Each scene shows the same named points in several views. A view is turned or mirrored, shifted and resized as a whole, has a little noise and may leave points out.
In the rows, zero is written as 128.

Scene 1
View 1
(10): [109 136 159 143 143 136 130 103 123 124 124 123 138 127 142 124 127 165
 123 116 129 191 180 138 137 118]
(81): [ 81 154 136 139 115 137 100 100 108 124 132 140 116 106 145 142 122 132
  96 110 109 210 173 146 122 111]
(132): [107 128 165 129 141 137 134  99 125 113 126 125 137 132 146 141 140 159
 128 113 127 177 166 135 136 125]
(162): [ 89 132 145 120 122 132 131  96 120 115 128 135 117 126 148 148 141 136
 116 120 121 170 165 138 122 125]
(153): [ 77 170 143 150 112 139  95 100 102 128 130 116 125 104 159 138 125 143
  94 107 104 222 169 151 138 111]
(52): [ 86 130 136 120 121 131 127  97 120 115 130 149 109 120 139 147 134 127
 108 121 121 173 170 136 111 121]
(177): [ 87 145 134 128 112 134 138 103 114 119 126 120 114 128 143 135 151 142
 106 135 130 170 162 141 120 111]
(109): [ 81 132 144 102 105 130 162  95 119 107 122 109 108 143 157 158 178 135
 121 141 132 131 143 136 120 129]
(108): [101 116 124 130 126 121 158 110 130 133 127 152 106 131 118 108 124 138
 112 149 148 159 197 133 101 111]
(208): [ 93 152 132 128 106 138 161 113 111 120 126  96 117 141 136 126 171 159
 109 149 145 155 151 143 119 102]
(133): [ 92 128 132 104 118 144 131 102 118  97 135 151 108 131 122 165 159 131
 110 117 130 156 140 137  97 111]
(75): [ 85 161 146 149 118 135 109 100 107 129 125 116 126 110 157 133 129 148
 102 115 111 209 173 147 137 114]
(14): [132 128 151 135 152 152 152 121 126 110 130 122 146 146 102 123 152 187
 130 122 156 170 158 137 118  96]
(138): [ 68 145 132 112 101 135 111  92 110 106 134 143 101 114 150 171 149 112
  96 112 108 175 148 143 111 121]
(135): [ 99 157 147 137 118 144 145 111 110 118 125  88 134 137 141 130 166 172
 114 133 138 175 147 145 132 103]
View 2
(109): [ 99 124  78 143 160 120 155 140 135 142 129 117 118 116 164 114 135 132
  99 129 137 142 143 135 122 142]
(177): [126 133  94 140 131 119 143 141 156 132 140 130 100 120 135 140 131 132
 105 132 143 123 142 120 140 145]
(14): [149 117 118 161 162 108 153 154 135 100 168 158 103  95 113 138 163 108
 125 118 157 103 172 118 126 124]
(75): [130 131  97 131  91 128 131 134 166 130 161 124  80 141 114 145 130 118
  90 126 137 101 146 105 159 144]
(81): [135 124 107 132  96 128 131 136 176 123 156 123  71 159 113 152 124 132
 100 142 139 117 141 106 150 155]
(108): [135 138 135 163 152 137 147 133 176 132 140 152 103  97 136 158 126 151
 140 125 154 130 144  92 132 146]
(135): [132 136  80 140 131 105 145 151 136 126 149 135 107 103 124 133 149 107
  94 120 146  99 152 130 145 131]
(153): [134 130  93 125  77 125 126 135 171 127 162 120  70 156 106 149 127 119
  83 133 136  99 143 106 164 149]
(138): [117 111  91 129 122 123 140 137 165 129 134 108  80 167 141 134 120 144
  98 155 133 147 133 129 132 160]
(208): [129 143  80 143 144 103 148 153 138 135 129 138 116  92 139 138 139 124
 103 127 151 116 143 135 138 137]
(133): [129 106 103 146 157 112 151 148 152 113 137 126  90 146 140 135 136 141
 118 155 143 150 145 136 115 154]
(10): [130 122 117 148 124 135 141 133 156 118 175 139  91 120 114 136 146 112
 107 110 142 101 162  95 144 132]
(162): [117 117 105 143 134 132 144 133 158 127 152 124  92 138 136 130 133 130
 106 129 137 130 147 111 133 146]
(52): [121 116 114 145 135 134 143 133 168 126 147 125  86 143 135 140 125 142
 115 138 140 137 142 108 132 153]
View 3
(177): [127  32 118 105 161 172 158 129 190 125 132 114 145 178 112 158 153 151
 133 116 143 145 136  61  86 153]
(52): [131  48 107  90 161 139 160 127 194 158 122 116 132 149 115 150 126 127
 115 146 141 128 135  86  99 145]
(75): [142  26 154  71 155 144 159 163 212 156 147 122 138 209 125 151 117 154
 167 125 127 145 170  73  49 139]
(14): [ 80  46  89  76 204 154 189 150 148  74 130  92 131 157 146 191 186 160
 225 132 167 139 146  76 133 175]
(135): [125  28 126 104 161 176 167 143 182  81 143 103 148 211 125 169 181 181
 187 102 144 153 142  57  88 162]
(153): [157  18 175  65 151 140 159 176 223 169 146 131 133 217 124 154  98 157
 159 125 133 140 174  86  39 130]
(138): [180  42 135 111 129 143 147 125 217 155 119 128 136 168  97 157 115 148
  85 139 149 123 117 107  97 141]
(81): [146  25 157  68 161 138 159 164 215 175 131 130 128 180 121 160  98 139
 136 138 144 132 161  93  62 132]
(162): [139  54 104  95 150 136 158 127 194 138 128 110 138 167 115 143 140 143
 135 144 133 131 139  81  97 153]
(132): [126  64  92  81 159 121 170 140 181 116 139  94 138 181 134 139 155 153
 189 149 125 129 154  80 101 162]
(133): [149  48 108 112 160 151 161 119 188 116 107 117 128 136 105 179 144 148
 108 141 172 119 105 111 140 157]
(10): [106  48 104  68 175 129 175 155 181 130 146 101 136 183 142 146 148 145
 203 141 126 139 173  66  80 155]
(208): [110  24 114 123 165 200 159 121 176  86 132 110 153 188 110 173 190 167
 144  93 153 157 123  42  96 162]
(108): [ 60  44  74  85 205 165 161 117 165 160 120 112 135 115 126 153 150  98
 125 140 145 139 146  44  99 148]
View 4
(208): [106 162  95 116 160 116 158 123  46 164 140 141 141 145 126 112  96  83
  96 119 160 133 138 144 104 126]
(52): [127 150 116 116 104 128 167 105  97 133 152 144 148 138  90 146 100  94
 110 118 138 137 125 157 128 136]
(132): [ 86 137 101 108 113 100 158 132  98 137 153 116 149 132 107 145 100  89
 100 122 144 112 142 129 151 133]
(177): [112 159 109 118 130 124 167 112  70 139 146 136 150 142 112 130 101  89
  98 115 149 134 130 151 120 128]
(135): [ 81 158  99 114 151 111 160 125  54 143 142 122 143 144 137 118 102  80
  84 119 156 113 143 129 118 122]
(109): [128 143  84 143 143 105 161 137  78 163 142 135 154 141 103 111  74  95
 111 106 197 148 134 159 128 118]
(162): [112 145 109 122 109 116 165 115  97 131 151 130 152 137  97 141  96  93
 103 116 153 130 132 149 138 129]
(153): [ 85 169 135 119 101 145 183  87  79  75 148 109 164 143 127 147 123  84
  69 107 128 122 123 142 136 117]
(14): [ 75 140  96  82 137  94 145 133  80 173 158 142 113 132 117 134  99  77
 108 144 133  82 154 106 113 152]
(81): [110 162 135 121  90 145 181  84  97  90 153 128 155 140 104 152 112  90
  90 109 133 127 118 152 132 128]
(108): [137 152 106  85 122 118 157 121  77 176 150 162 143 136  83 152 110  98
 120 136  99 144 129 158 118 155]
(133): [125 144 112 131 112 127 165  99 105 141 157 158 123 135  91 126  76  88
 121 118 184 117 129 146 107 137]
(10): [ 82 146 109  94 113 106 160 128  87 133 152 118 150 134 112 153 115  88
  93 127 115 111 141 127 147 137]
(75): [ 88 164 126 116 109 134 177 101  77  96 147 111 163 142 123 146 120  86
  76 112 127 124 127 141 140 119]
(138): [130 155 124 146 100 142 177  88 102 105 150 140 149 140  95 133  86  93
 104 101 183 137 118 163 123 119]
View 5
(208): [102 166 163  90 141  90 189 126  96 200 147 179 100 125 173 120  98 167
  76 131 158 143 140 143 123 138]
(133): [ 84 146 163 104 134  73 194  90 174 153 158 138  77 168 115 121  41 162
 108 146 159 157 147 123 110 123]
(109): [106 179 139 119 127  92 195 115 150 166 147 183 110 142 127 139  49 185
  31 124 141 149 134 153 141 130]
(52): [ 85 159 166 137 139  85 196 116 143 138 168 149  84 195 116 118  54 159
 126 118 174 128 127 100 139 134]
(138): [125 141 153 127 138  95 192  73 155 128 177 153  77 185  86 112  37 145
 118 131 141 102 125 120 131 126]
(81): [109 145 166 145 156 101 185  95 103 145 185 151  70 215 115 101  85 132
 177 123 171  87 125 104 143 130]
(132): [ 62 183 145 166 154  90 183 123 125 187 156 162  94 218 142 138  94 172
 122 132 185 151 152 143 157 125]
(75): [111 160 156 156 163 111 177 105  77 171 177 170  80 215 133 109 110 138
 162 124 171  85 130 128 157 134]
(14): [ 28 170 167 115 155  69 183 139 118 228 138 145  87 182 193 135 118 174
 133 153 203 200 178 144 119 126]
(10): [ 60 181 156 165 159  91 183 135  98 191 159 160  88 223 157 130 113 162
 146 125 198 137 149 129 160 133]
(177): [101 162 163 117 141  93 190 119 111 169 160 168  92 164 144 118  80 159
 107 124 163 125 131 123 137 136]
View 6
(75): [121  76 216 144 144 152 143 118 114 190 123  87 127  95 137  76 138 139
  80 116 158 138 122 110 154 138]
(135): [105 131 209 139 167 124 107 119  96 156 166 106 161 118 115  84 152 172
  92 103 179  53 131 104 161 102]
(138): [ 91  62 195 109 146 141 133 147 161 162 148 100  94  70 122 138 161 109
 116 101 132 109 138 152  74 130]
(109): [ 91 136 202  85 165 138  93 134 121 138 192 149 134 121  84 130 160 127
 108 111 167  49 133 155  65  78]
(162): [ 98 126 188 108 174 150 136 143 123 161 143 125 108 102 125 112 149 129
 104 107 152 111 118 142 108 119]
(52): [ 95 113 173 106 185 164 150 139 138 161 131 114  93  91 133 128 148 124
 106  99 155 117 109 148  99 129]
(153): [122  47 221 152 129 148 148 121 124 201 117  75 124  82 144  75 140 133
  82 118 149 152 131 107 158 151]
(132): [ 97 166 195 117 183 135 135 154  94 167 142 137 116 118 132  79 139 145
 102 116 146 119 114 125 146 112]
(133): [ 68 122 166 104 188 127 132 163 151 138 156 109  96  82 130 151 168 138
 133  80 138  68 125 149  93 119]
(108): [108 157 140 103 241 205 163  98 124 148 118 115 111 119 130 136 141 152
  85  75 210  85  72 145 115 124]
(208): [104 126 192 118 183 149 106  98 115 141 175 111 159 121  97 120 159 164
  87  92 201  25 120 128 118  94]
(14): [ 80 209 161 133 228 115 136 150  88 140 145 115 137 120 149  94 148 197
 111  80 171  53 102 103 195 109]
(177): [102 109 189 118 174 152 128 118 123 158 150 106 131 105 116 114 153 144
  94  98 176  78 118 133 118 116]
(81): [110  63 195 139 155 157 160 131 140 187 113  78 103  76 149 102 144 129
  95 103 150 146 117 122 135 151]

Which points are out of place in each view (at most two, in the order of its rows)? Write - if all are in place.
view 1 -> -
view 2 -> -
view 3 -> (108)
view 4 -> (52), (81)
view 5 -> -
view 6 -> (208)
